Points, in no order, along strands that fork, close into loops and pass close to each other.
Two points are linked if the straight distance between their rows is under 74.7. Some points are linked to none.
q_490: [-20 -12   9   5   4 -22 -11  20 -10  17  10  -6  10  20   6   8  -5  14
  -9   4  -4  12  28  13  15   4  15 -24 -20  14  -4]
q_587: [ 19  -5  18 -11  -3 -26 -15 -31  14  26   4  34 -17 -27  17   8 -13   2
 -20   5  17 -30   6  16 -12 -14 -23 -21 -13   0 -10]
q_442: [ 17  16  15  -1  -5  32  35 -10  14  35  -3  41  -8 -14  -3  -2  -6 -27
  12   6   7 -11  -4 -15 -13  16  -9   2   5 -23 -24]
q_322: [  9  -6   0 -27 -12  10 -20 -43  36 -13 -21 -24 -19 -17 -22   4 -10   6
 -11 -15  -7 -24 -35  23  13 -32 -11 -21 -16  15   9]
q_187: [ -7  -5 -20  17 -16   6 -14  30  23  13  14 -12   5   1  -8  16   6   7
   3   8 -44   6  17   4   9  19  -5 -20  -6  30   3]
q_194: [ -7   7  -1 -11  -8  -9   1  14 -15  12   0 -16  13  18   1 -10   5   9
  -8  12   0  18  17   6  14   3  16 -28 -14  -1   2]
q_389: [ 33  22  -9  -7 -20 -32  -5  12 -25  20  29   6   4  11  25 -15  41  -8
 -14  24   1  11  20  -9 -11  30   4  10   5  -1   5]
q_557: [ 25  34  -1  15 -27   9  -5   5  18   6   9  10 -14  -6  -6   7  30 -25
   6  16 -18  -9 -15  -4   4  34 -44  34   3  -8   9]
q_6: [ 10   9 -27   2 -11 -26  -7  10 -39  -1   7  -3  12  28   6 -27  37 -15
  -6  18  -3  26  20 -12 -15  21  24  12  -2 -13  19]
q_372: [ 11  10 -15 -14  14  23  43 -10 -13 -27   1 -14  25   9  -3 -22 -13  -2
 -11 -18  14  19  35 -14 -14  13  30   4  20 -17  -2]
q_230: [-15   5  -9  16 -13 -14 -28   7  33  -5  27 -29 -12   7 -14 -12   3  14
   5  -4 -20  35   9  -6  55   1 -12   7  -7   9  -6]
q_170: [-13  12  -6  30 -23 -27 -13 -12 -38  25 -18   3 -40   2  -4 -19  24 -11
  18   0  -7  -5 -28   3  -1   1 -32  33 -33 -23   3]
q_880: [ -8 -27   4  26   9 -11 -27  25  -5  -5   5  -9  41   8  20  19  12  -3
  15 -18 -12  11  19  -2 -26  24   5  15 -10  26   7]
q_917: [ -3  25   5  10 -34 -10 -18   9  13  34   5  -9 -15   3  -6   8  15 -14
   6  21 -21  -1  -9   2  27  11 -19  -8 -29  11  13]
q_146: [ -1 -14 -15  44  -3  -5   0 -10   1   3   0  25 -42 -21 -14  -4  -3  -1
  17 -16 -30  -8 -16   8 -17  10 -44  41   3 -12 -12]
q_651: [-26   3 -18  18   9 -26  21  17 -11  -6  17  -3   2  19  -9 -10 -11   3
   5  -2 -10  26  23 -10   5   6  25   9  15 -19  -6]
q_180: [ 15  -8  39 -14   6  13  -5   5  -6  28 -19   3  29  19  16   9   1 -16
 -18  11  12  -4  20  15 -11  16  11 -25 -33  19   0]
q_46: [ -2  15   5 -37  27   8  24 -32 -49  -9 -18   2  12  20 -16 -26  -9   8
 -13 -12  28   3  16 -10 -29   2  42 -31  -3 -24 -12]
q_923: [  2   0  -9  -6  13 -28   9  17 -20 -50   3 -14  10  10   6 -16   8  -9
   4  12  16  13  -7 -13   5  -6  13  43  43 -27  20]
q_534: [ 14   3   4   0  -5   4 -13  15  23 -23   8 -32  32   1  17  -2   2   1
  -6 -12  13  19  22   0  27  -1  -4  10   0  19  11]
q_723: [-18   9   6   2  23  15  43  14   9  12  30  13  -6   2 -14  -4 -27   5
  -8  -7 -23  15  50  -2  15  10  33 -30  17   3 -32]
q_910: [ -3 -24 -17   7 -11  26  -8 -29  19 -14 -24 -10  -2 -12  -8  17  -7 -20
  17 -36 -23 -22 -37  12 -16 -24  -6   8 -30  23  23]
q_824: [ -3  -9   5  43   8   5 -38  10  46  -3  23 -15   7  -8   4  16   5  -8
  19 -28 -25  23  26 -13  19  29 -19  22 -10  24  -2]
q_60: [ 12   9   7 -25   0  17  10   6 -20  13   2  19  -3  -7  -6  15   9  16
 -10  13  -6 -20  11  -1 -23   7  21 -45  14   0 -10]
q_293: [ -1  15 -27  30 -15 -27  -5  35 -14   7  25   2 -22  -3  -1   7  29  12
  14  20 -34   5   3 -17   0  20 -11  18  19  -9  15]
q_698: [ 16   1 -47  -9 -22  44   4   1  -8  12  -9  -5  -6  -6 -21   1   5  26
 -12   0 -33   0  16  -1 -25  23   7 -38  -4  19   0]
q_430: [ -5 -12 -15  -5  -9   0 -16 -37  18 -33 -21 -28 -22 -19 -21  13  -7  -1
   2 -23 -17 -22 -48  29   5 -42 -15   5 -20  14  22]
q_280: [ 14   2 -14 -15  -3  -8   0  18 -27   1   2 -13  25  22  10 -11  18  12
 -32  14   3  22  32   8  -5  16  30 -26  -2  13  10]
q_753: [  3  -5 -18 -35   2  18 -13 -28   5 -31 -11 -39 -11 -13 -18 -10 -19  53
 -10 -17   6 -12  -4  -4  13 -38   9 -29  13   3  -4]
q_121: [ -4   3 -28  45 -15  -1  -9  -4   1 -14  -3  -6 -41 -14 -32 -12  13   0
  21 -10 -36   4 -28   4  12   7 -45  39   8 -15  -3]
q_709: [  9  14  18   2 -20  19 -10   9  36  17 -13 -11   9   9 -12  12   7 -32
  -1  13 -18  -7 -15   6  23  12 -18 -11 -30  19  13]
q_893: [  3  14  13  26  -2 -15  14   9 -39  12  -8  18 -29   0   1 -17  25 -16
  23  22   8 -11 -30 -18  -5   3 -15  46   6 -38   8]
q_663: [-23 -27   7   5   9 -26 -25  11   4   1   9 -15  15   8  14  13 -22  29
 -16 -13   1   5  25  22  11 -22  16 -27 -20  38  -1]
q_507: [ -2 -20  12  50  14  -8 -16 -11   5  -9  -7  13 -19  -7 -11   2   0 -20
  24 -23  -5 -10 -28   4  -1   5 -37  55  -6 -10  -1]
q_157: [-12   1  40  -5  30 -17   6  24  11  -7  20  22  10   3  15  27 -15  -2
  -2  30  17 -16   2   2   9  -6  12  -9  19   5   2]
q_580: [  5  10 -21   9  -8   6  -7  -5  -5  -8 -16 -32  32  19  -2 -40  23 -21
   8  -7   5  41  18 -16   8  20   9  14  -9 -10  12]
q_394: [  3  16  22  -5 -16 -37 -25   6  26   3  20 -17   0  13   9  -1   0   8
  -8  16  21  12   4  11  45   1 -24   3 -20   5   1]
q_708: [ 17  20   1 -15  17  13  49 -12 -15  21   2  13  15  10  -2 -22 -11  -3
 -22 -13  11  15  51  -6 -19  32  28 -23   1 -10 -26]
q_446: [  1 -11 -55  -3  -1  27  20   9  -6 -33  10 -15   8  -9  -8  -5  -8  24
   5 -17 -22   9  21 -12 -26  -1  23  -3  31   3   2]
q_876: [-33 -12 -39  10   3  -8   5   6 -27 -15  -1 -22   9  14 -10 -21  -5  17
  11 -17 -11  30  14  -4  -5  -9  26  -3   5 -13   3]
q_313: [-38  12  -7  18   6 -26   6  32  -7  -3  25 -15  -6  21 -16  -2  -3  13
  14  19 -17  23   8 -12  34  -3  27  -3  18 -11   5]
q_94: [ 16  41   0 -32   5  13  36 -25 -30  18 -12   0   4  12 -19 -31   0   4
 -21   7  13   9  28 -16 -16  21  40 -41  11 -23 -13]
q_11: [ -5 -11  28  26  10 -12 -10 -28   8 -21 -21  -2 -12   2  -5  -8  -6 -31
  15 -22  15  -5 -42  16   9 -19 -34  55 -22 -10   2]
q_352: [-28   9  39  -5  10   4   2  12 -12  39  -8  -5  -9  13 -12  15  -8  -1
  -2  10 -14 -10   8   4  18 -14  34 -60 -19   0 -13]
q_781: [ 10  26 -16  -8 -25   9   0  -6 -14  16 -19 -16  25  25  -5 -44  32 -21
  -5  15   6  30   6  -7   9  34   7  -1 -15  -3  11]
q_237: [  9  -7 -15 -33   3  -5 -13 -12   2 -26   4 -21  -5 -15  -8   2 -14  57
 -24  -8   8 -11   9   9  11 -30   4 -32  27   6  -1]
q_687: [-23  -8  52   0  10   4  -8   3  19  41 -10  10 -12   8  -9  18 -19 -16
  -1  16 -18 -18  -1   6  23 -18  27 -49 -27  17  -6]
q_677: [  5 -24 -20 -17  -2  20  -7  -3 -12 -10 -15  12  -2  -7   0  16  -3   2
   3  -7  -2 -17 -20   4 -36  -7   5  -7  -3   8   7]
q_873: [ 18  12  13  28 -11   9 -31 -19  57 -30  13 -21  17 -19  14   3   3 -21
   3 -33   1   6   5   5  26   5 -36  38 -10  17   2]
q_310: [  0 -16  -4  -8  11 -44   2  10 -35 -13  13  26 -27 -10  21  13   6  21
  -1  19  15 -20 -20   9 -18 -22  -7  18  30 -12   3]
q_138: [ 19   1  11 -12   5  51   3  16  -4  -3 -22 -23  32   5   1   7   1   2
 -18  -5  -8   8  23   5 -12   9  25 -31 -12  29   9]
q_195: [ -6  -2  16  -9   8 -38  -3  14  -8   3  21  24 -13  -6  18  22   2  16
  -2  25  17 -23  -9   3   4 -18   5  -4  26  -8   5]
q_474: [-21  -9  35  12  10 -37 -12 -11   0   9  -2  10 -13  18   6 -13 -14 -10
  11  -4  33   8 -22   8  27 -22 -17  31 -26 -18  -7]
q_125: [ 12  -4  13  12   3   0  -2   8  26  13   3  41 -13 -20   5  28   0 -24
   7  21  -8 -33 -20   4 -12   2 -20   9  -2   7  10]
q_630: [-24   8   4   6   1 -20 -15  22  -2 -13   2 -28   1  25 -11 -14   5   3
  12  18   5  21 -18  -7  44 -11   7  12  -2 -17  12]
q_675: [  1   3  13  10   4   8  32 -12   5  35  14  44  -3  -9  10   0 -16 -15
   4  -4   9  -5  23  -9 -15  13   0  -3  -2 -17 -28]
q_773: [  5 -12   2  13  -2  20  -4  19  37  12  22  -9  15  -9   2   5 -11  13
 -12  -3 -29  16  46   8  12  13   1 -18  -5  39  -9]
q_577: [-21  -1  27  13  23  23  20  29  29  11  28  -4  12   4   1   5 -22   0
  -5   3 -35  23  51   0  19  21  26 -22  -1  29 -23]
q_432: [-37 -13  19  40  10 -28 -32  22   0  21  11  -1  -1  21  -1  22  -9   0
  23   3 -17  10 -11  -7  14   2   7   7 -21  23   4]
q_17: [ -8  -5   0  -5 -15  -8  -4 -18 -26  45 -17  18 -20  -1  -4  10  -1  -1
  -2  -2  -4 -22 -10   5 -23 -18   6 -35 -28  -4  -5]
q_732: [ 12 -11  23 -13  19  33  11 -39  16 -25  -9  -2  18 -10  23  -5 -33   4
   3 -36  46  -6   6  -4 -13 -31   8  -1   0   2 -15]
q_897: [-37 -21  10  28   4 -41 -17   2 -11  31   3  21 -22  11   4  16 -16   6
  12  -3  -8 -10 -14   7   4 -23   2   0 -26   5  -4]
q_21: [  3  17   8   4 -20 -15 -23  36  15   5  14  -5  -6   4   0  26  23  -4
   7  39 -18 -10 -14  -2  23  14 -13   0  -2  16  22]
q_863: [  6 -10 -11  -8  12  13  43 -22  -9 -10   0  27   0  -8   4 -17 -13  -3
  11 -17  17  14  10 -13 -36   8  -2  32  22 -35 -24]
q_885: [ 21  11 -33 -30 -17  32   6 -14 -13   3  -6  -1 -10 -10 -15  -7  14  27
 -17   7 -15  -9   3  -6 -24  14   5 -34  11   2  -2]
q_959: [-13 -16 -50  -4  17  -3  28  -2 -32 -29  11   7  -1  -7  -4  -4  -6  23
   5 -17 -12   5  16  -8 -49   4  23  10  31 -15  -1]
q_681: [-12  -8  29   9  12  -6 -12 -19   5   0 -18  -4   5  14   1 -10 -10 -32
  19 -14  26   9 -31   1  23 -14 -15  44 -26 -17  -5]
q_609: [ 18  24   0 -22 -17  31   0   6 -18  21 -30 -18  22  20  -4 -23  26 -14
 -20  25   5  16  -5   0   2  22  12 -28 -19  11  14]
q_530: [ -3 -22 -10   5  18 -33   2  14 -22 -16   9  30 -11  -6  21   8   8   9
   4   2  11  -7  -6   5 -31   0 -10  35  26 -11  -2]
q_967: [ 10  -8  12  19   2  16  -8 -10  44 -32  -2  -2   7 -21  13  12 -10 -22
  12 -22   7  -9 -18   1   4 -12 -28  34   0   8   5]
q_401: [ -3  14  14 -24   7  29  -1 -12 -38  21 -33 -13  16  23 -21 -12   0   6
 -10   7   4   0   2  -3  -4  -3  37 -57 -24  -9  -5]
q_769: [  8  28   9 -21 -27 -35 -14   2  14   3   9 -24  -4   8   7 -20  12  12
 -15  25  18  10  -7   7  52  -2 -19   0   3  -1   6]
q_469: [ -2  -5  -5  12  -5   1 -12  -8  32 -21   3   3 -23 -16 -11   6  -7  -8
   8  -8 -13 -10 -30  10  17 -16 -30  25   4   3   3]
q_644: [-13 -17   2  11  13   2  -7  11  45  -5  16  22 -16 -30  -8  34 -22   3
  -7  18 -26 -25 -16   1  14 -16   0 -21  28  33   2]
q_104: [  8  -5  -7  -9 -22  -7 -21 -17  -8  19 -30  -2   4  13   1   2  14 -19
 -12  -6  -2  -7 -20  21 -14   0 -13 -14 -54  18  13]
q_796: [  3 -29  -3  -3  -7 -17 -35   2   1  -9  -1 -26  21   1  16  17  -9  26
 -24 -19   8  -1  14  26   6 -25   5 -21 -24  42  10]
q_613: [  5  10  -8  22 -21 -29 -28   7 -21  15   4  15 -23   0   9   8  35 -11
   8   6 -13 -12 -18   3 -15  14 -30  29 -23  -1   8]
q_115: [ -7  -9 -19  19 -15 -29 -29   9   1  -1   5   4 -13   2   3  14  15   4
   4  -4 -19  -6 -13  13  -4   7 -28  18 -12   7  11]
q_849: [ 32  -2  23 -27   0  -4  -1 -31  -1  23  -3  48 -17 -27  12  10  -1  -3
 -15   6  21 -39  -4   0 -36 -10  -9 -24   3 -11 -13]
q_702: [  6   5  42 -20   4 -14  -1 -10   8  23  -3   6  18  15  16 -11  -4 -13
 -13  12  42   5   3   7  23  -2  -1  -5 -20  -4  -9]
q_788: [ 15  -7 -23  -4  -8  -5  18 -20 -26   3  -9  27 -31 -16   7 -15  16   0
   9   0   4   0 -14   3 -38   2 -30  31  12 -22 -17]
q_979: [ 18  29  16 -11 -22   6   8  -7  -2  24 -14  13 -14   0   6  -7  24 -35
   1  25  17 -15 -35  -4   5  10 -17  10  -6 -16   3]
q_620: [-14   8 -30  10 -26   5 -20  -6  29 -22   2 -35 -12  -6 -18 -15   4   7
   0 -18 -23  21 -11  11  38 -14 -23   6  -6   8  -2]
q_429: [-15   2  -7 -22   9 -23  27 -23 -45  10  -2  16 -16   5   4 -15  -7  13
  -2   0  24   0   3   0 -19 -14  15 -10   7 -40 -18]
q_912: [ 11  20 -19  32 -27   9  -8  -3  22 -12   5   2 -31 -17 -20   4  23 -15
   8  -2 -35  -3 -25   6  10  25 -51  39   4  -8   3]
q_289: [ 22  -7 -14   1   6  20  24 -20  -4 -20  -7  -1  27  -2  21 -21  -3 -13
  14 -37  20  19  17 -16 -32   9  -4  37  10 -10 -12]
q_140: [ 11   0  26 -18  14  32  22 -27  29  -9 -11   4  17  -4   2 -13 -23 -17
   5 -17  39   4  -6  -6  12  -8  -3  13   6 -14 -13]
q_391: [ 24 -13 -12 -22   5  13  -7 -23   3 -25   1 -11  12 -19  10   7 -18  54
 -27 -20  15 -16  29   5 -22 -15  12 -24   8  27  -7]
q_831: [ 11  24  -1 -19 -12 -41   2   7  11 -11  19 -23  -5  11   6 -21  11  11
 -10  28  16  20   0  -5  40  -2  -9  18  25 -20   9]
q_892: [ -5   9  -7   2  -7 -21 -10   9   7 -28   3 -26  -8   2 -10 -16   8   5
   9  11   5  14 -20  -3  37 -11 -19  34  14 -18  10]
q_377: [-45 -20 -16  15  27 -10   6  27 -26 -10   8  15   7   4   1  31  -9  14
   8   2 -14  -7 -11  -1 -27  -7  22  -6  23  18   4]
q_40: [ 12 -10 -18   3   3   1   8  16   0  -6  15  24   3 -11  11   8   6  -1
   7   5  -2  -5   2  -3 -22  16 -10  21  25  -7  -3]
q_411: [  1 -10 -20  -8   7 -11   8  25   4 -32  21   2   4 -10   5  15   3  23
  -5   8   0  -5   2   2   0   0   3   7  44   4  10]
q_720: [ -7  -7  13 -11   4  -3  -5  -8 -18  28  -8  30 -18 -14 -10  28  -9   9
  -2   3  -8 -38  -9  -2 -25 -19  18 -47   5  -4  -7]
q_420: [ 22  -5  -8 -16  -3  20   7   7  -7  -5  -3  15  12  -3   7   4  13  -8
  -6   4  10 -11  -2   1 -29  17  -1   7  10   4   2]
q_414: [-21  -7   8  -5  25   9  20  14  -5  -8   0  23 -12  -9 -11  17 -17   4
  11   7   6 -14 -27  -6   0 -15  12  -1  31 -15  -4]
q_539: [ 19   4 -25 -24 -19  20   1 -33  13  -5 -12  -3 -10 -18  -5 -14   4   6
 -12 -10   2  -5 -10  10  -9  11 -32   2  -1   5  -7]
q_253: [-35 -26 -35   5  25   0  14   3 -20 -21  11  12  -4  -8  -7  20 -21  33
   7 -14 -13  -7  -2  -1 -31 -15  23 -10  29   9  -3]
q_480: [ 12  13   1   7 -18  20   6  13  10  14 -11  21  -6  -7  -7  10  20 -32
  15  16  -7 -17 -28 -10  -1  15 -23  19  -8  -9   6]
q_218: [ 12  -3  12  -8   3  30  17 -31  28  11 -17  35 -24 -18 -11   5 -17 -20
  10  -2   5 -21 -27  -5  -8  -8 -19  -1   1 -15 -11]
q_15: [ -8   8   6  41   8 -21 -21   9 -20  15   3  -7 -10  20  -4  -6  23 -11
  30   2  -7  21  -9 -26  12  31 -15  36 -15 -28  14]
q_589: [  3 -11  -3 -10  -6 -17   4 -37   6  15  -2  20 -26 -16   8  -9 -21  13
  -6 -10  13  -7  -2  15  -6 -20 -28  -2  -9 -12 -24]
q_665: [-34 -21  -9  25  26  -5  -7  33 -20 -22  10  -6  37   8   9  21   2   1
  11 -11 -11  12  12  -7 -24  10  23  11  16  24   7]
q_561: [ 10   1   0  -6  11  19  37 -19  -2  25  10  30   9  -4   2  -7 -16   2
  -8 -14  10   8  42  -2 -25  24   8 -11   0 -15 -30]
q_996: [ 32   6  27 -10  -4  30  -5   4  25 -17 -14 -30  43   3  26  -3   3 -13
 -15 -13  25   8  11   4  17   2  -2   1 -14  27   8]
q_985: [ -2   6 -35   0 -27  32  -2  23  12  20  -2 -17  -4   1 -23   2   6  15
 -11   5 -42   7  14   5   7  11   1 -42 -13  25   2]
q_306: [-11  17   0  17  -9 -16  -5  53  -2   9  29  -4  -5   7   3  23  22   7
  14  39 -35  -3   3 -17   9  22   6   1  19  15  23]
q_174: [ -1   5  -7 -17  14 -25  24  17  -9 -37  18  -5  12  10   0  -1   0   3
  -6  14  15   4  10  -7   4  -2  23  12  47 -18  11]
q_76: [ 11 -11 -11 -13  11  21  12  -9  -2 -24   5 -13  22  -8  16   3 -14  32
 -13 -27  13   0  30   0 -19  -8  17 -12   9  18   0]
q_224: [ -7   7   2  11 -13 -28 -31   3  21  11  19 -35  12  20   0 -18   5  12
  -5  -4  -1  38  26   5  44  16 -13   1 -24   9  -2]
q_826: [ 20  16 -10 -34 -24   8 -12 -57  30 -16 -23 -20 -22 -26 -18 -10  -1   7
 -22  -8   2 -21 -25  30   6 -11 -33 -14  -5   9   1]
q_405: [-12 -14  -5  -1  21  11  22  -3  -2 -26  10  -6  18  -1   3  -5 -25   9
   4 -27  13  13  23  -3  -5  -8  28   0  18   1 -10]
q_122: [ 37   3 -20 -31 -12  25   5 -18  -5 -13  -7  -6  15  -7  10 -28  18   2
 -18  -3  15   9   5   1 -13  19  -6   8   5  10   1]
q_778: [  7   1  42 -19  12  16  -2  24 -20  15 -16   4  20  19   9  17  10 -19
 -12  25   9 -18   1   6 -13  12  23 -30 -15   8   7]
q_659: [-11  -6 -14 -25  12 -16   4   3 -13 -42  -3 -20 -14  -9  -1 -10  -5  29
   2  10  17  -2 -24   3  15 -34   2  12  40 -20   7]
q_16: [-16   0   3   7  19   2  16  27  18   1  16  29 -21 -19  -3  34 -13  15
   4  22 -15 -28 -16  -9   4  -6   3 -15  49   8  -3]
q_441: [-18  20 -18  18 -20  -5   8  15  -6  37  12   4 -33  -5 -15  -3   6  12
  12  12 -26   2  -6 -12  21 -10  -2  -8   2 -17  -9]
q_566: [  3  -7  11  12   2   8   1   4  51  18   4  32 -18 -31 -12  32 -16 -14
  -2  19 -31 -38 -18  -1   2 -13  -6 -31   4  22  10]
q_847: [-19  15 -22  39 -19 -23   2  24 -15  32  25   7 -44 -16 -11   2   7  20
  16  15 -34  -7   3 -14  14  -6 -11  16  12 -10   4]
q_581: [ 28   8 -26 -20  -2  19  36 -31  -9 -32  -9 -17  20  -1   9 -44  -2  -9
  -5 -14  21  26  22 -19 -28  18  14  32  32 -18  -3]
q_712: [ 20  -7  25  -1   4   2 -10  19   2  16   1  -1  38  14  26   6   6  -8
 -14   1   9  15  41  10 -12  29   1  -3 -23  28  -2]
q_547: [ -4   2 -12 -29  24  -9  36 -38 -39  -8   0  11  -5  11  -3 -28 -20  12
 -11 -15  27  11  25  -5 -26  -3  23  -5  12 -40 -22]
q_502: [-12  -1   6  26  -5 -23   7   4 -44  17 -17  21 -42  -2  -2  -2   8 -10
  18  10   1 -22 -37  -6 -10 -16 -15  26  -8 -25   8]
q_298: [  9   5  16  35  -5   5 -37 -17  62  -4  21 -13   5 -12  -2   8  -1 -22
   6 -24 -18  13  11   5  28  23 -35  24 -23  23   3]
q_182: [ -1  -1  29  -1  -6  14  -6  -3  30  32 -10   6  -5   0 -10  12 -15 -13
  -6  10 -12  -9  -5   5  22  -3   3 -32 -20  17  -4]
q_351: [-17  -2  47  -1  11 -25  -1  -9  10  26   6  15  -3  15   8  -3 -25 -10
   0   5  32   5  -2   6  31 -19   3  -1 -26 -12 -18]
q_510: [-16  -5   8  -8  16  35   4   7 -23  -2 -24 -25  27  21 -13  -2  -9   2
  -8  -7   1  10  10   6  -1  -9  42 -38 -24   8   2]
q_809: [  3   1  -3   9  -6  -2 -16  14   9 -20   0 -35  35  15   4 -10  17  -4
   8  -8  -1  30  16  -9  16  11   3  14  -3   0  13]
q_437: [ 16   2  37 -23  33  43   8  28 -13 -11 -15  -3  32   9   0  23   4 -10
 -19  13  -3 -13  16   8 -22  16  33 -36   5  21   7]
q_680: [ -4  40   1   1 -47 -12 -12   5  -9  56   6 -16 -12   2   2  -5  27  -7
  -3  23  -8  -1   4  -6  26   7  -8 -17 -29   3   4]
q_407: [ -6  13  34  -6   1  -3   2  -1   0  11 -13  -2  21  26   6 -13   2 -31
  10  14  35   7 -18  -7  18   4  -5  19 -23 -20  -1]
q_66: [ 15  -2  46 -27  27  26  18  -7  23 -10  -9  15  24  -6   8   3 -18 -21
  -1   2  41 -11  -7  -4   5  -4   6   1  15 -12 -10]
q_80: [ 14   0  -5   4   3  -4  25  -8 -21 -13 -11  14 -26 -10  -4 -25  10 -12
  17   6   9   0 -23  -7 -11  -1 -25  49  26 -37  -9]
q_415: [-15 -12 -42  17   7  19   1  25 -14 -36   5 -21  24  -5  10   5   0  12
  20 -27 -20   8   7 -17 -27  -2  24   6  25  17  13]
q_59: [  5  17  22 -21  -1   3   0  -6  -9   1 -30  -4  -1  15   1 -14  15 -30
   4  19  33  -3 -45  -9  17  -7 -12  13  -6 -28   7]
q_866: [-31 -15 -11  15 -10 -27  -5 -16 -20  41  -5  22 -35  -3  -2   4 -15  12
   6  -8  -9 -11 -11   6  -6 -29   0 -16 -23 -10 -14]
q_924: [ 33   0   5 -27   1  38   3 -22  37 -15 -10  17 -15 -28  -9  14  -5 -16
  -5   6   7 -36 -25   1 -10  -3 -23  -1  23  -3   1]
q_29: [-34 -12 -36  -8   9   5   3   1 -28 -30  -9 -25   1   8 -15 -18 -13  27
  11  -6  -3  15 -10  -2   3 -32  32 -14  11 -12   7]
q_771: [ 18  -2   9  -9  12  44  25  15   3 -36  -7  -8  43   0  19   6   3 -23
   9 -11  23  -4  -1 -19 -19   6  17  16  18   4   6]
q_829: [ 20 -20   7  20   0  -6 -34  11  18  -3  12   4  35  -4  27  14  14 -13
   2 -17  -2  11  32   5 -21  34 -19  21 -18  30   7]
q_612: [-24  -5 -18 -28   9  10  -8 -27 -18 -24 -18 -36  -9   8 -22 -18 -20  42
  -4 -12  10   4 -13   0  15 -43  28 -34   0 -10  -6]
q_468: [ 25 -10  34   3   7  28  -5  -4  30 -24 -14  -9  42  -9  27  15 -11 -23
  -5 -20  25 -11   9   4  -6  -9   0   5 -10  33  10]
q_572: [ -2  -2 -13   5 -14 -23 -11   6   9  -6   4  10 -29 -12  -1  10   1  14
   1   7  -8 -14 -19  13   9 -14 -30  12   6  -4   3]
q_642: [ -7 -30 -23  -1  -1  24  -6 -19   3  -1 -24   9 -13  -8 -16  16 -13  -2
  13 -23 -21 -22 -29   9 -30 -15  -1  -4 -17  14  12]
q_233: [ 19 -17   9   0   9  36   4  -6  39 -28  -9  18  10 -28   9  21  -9 -27
   9  -8  11 -25 -25   0 -15 -11 -16  23   9   8  10]
q_760: [ -8 -10  -2 -18   8 -12  13 -23 -14   3  -5  18 -20  -9   5  -7 -13  15
   2  -3  23  -8  -5   4 -11 -20  -5  -4   9 -28 -19]
q_558: [-28   1   3  19  27 -21  21   8 -30   0   7   5  14  30  -9 -16  -5 -19
  15  -9   4  32  19 -18  -6  11  29  24  -1 -34  -3]
q_57: [-10  21  30 -18   2   6   0  -8 -26  42 -19 -10   1  14 -18  -7  -4  11
 -16   4   3  -2  10   3   8 -12  30 -66 -18 -10 -16]
q_208: [ -6 -19 -10  10  19 -25  11  10 -29 -37   2   7   3   0   8  -6   4   6
  13  -5  15   7  -6 -10 -23  -3   0  49  32 -23   5]
q_842: [ -9  25 -16   2 -25  -6   9   3 -11  44   5 -10  -5  14  -3 -20  12   3
  -1  13 -11  18  14  -8  18   9   3 -21 -18 -12  -7]
q_200: [-14 -12 -19  31 -13 -11 -28  17  32   5  19  -1 -15  -6  -7  23  -4   8
   5  -2 -37   2  -1   6  14   3 -18  -3  -3  28   5]
q_183: [  0 -12  40 -11  29   6   2  18  24 -27   7   2  29  -3  17  23 -19  -7
  -3   7  30 -11   0   3  14 -13  13   0  20  12   4]
q_621: [ 34   7  -5 -15 -18 -19  -7  12 -27  24  14  -1  16  16  19  -9  34   7
 -36  17   2  12  29   8 -10  22  12 -17 -13  23   5]

A tip is a point with one link. Name the tips that can be reached along the links from each point below, in the order of the rows.
q_829 -> q_6, q_796
q_237 -> q_863, q_620, q_558
q_94 -> q_723, q_824, q_432, q_849, q_788
q_125 -> q_414
q_677 -> q_732
q_534 -> q_609, q_468

How many points has the smallest loop of links through each point below? Write 0 if it is on no loop.
q_40 -> 6
q_407 -> 5
q_253 -> 6
q_539 -> 9
q_237 -> 0
q_912 -> 11
q_842 -> 8
q_708 -> 0
q_194 -> 0

A fork is a point with three links, a tip a point with one. Leave the first point through the second and follow the links. Name the first fork or tip that comes.
q_180, q_778 -> q_917
q_233, q_924 -> q_849
q_138, q_437 -> q_665
q_642, q_910 -> q_420
q_224, q_394 -> q_651
q_760, q_429 -> q_967

Name the points in between on the shortest way along the links from the first point to the second, in order.
q_880, q_680 -> q_829 q_712 q_180 q_778 q_437 q_138 q_510 q_401 q_57 q_352 q_687 q_182 q_709 q_917
q_589, q_442 -> q_760 q_429 q_547 q_46 q_94 q_708 q_561 q_675
q_420, q_66 -> q_40 q_530 q_310 q_195 q_157 q_183
q_391, q_769 -> q_237 q_753 q_612 q_29 q_876 q_651 q_313 q_630 q_892 q_831
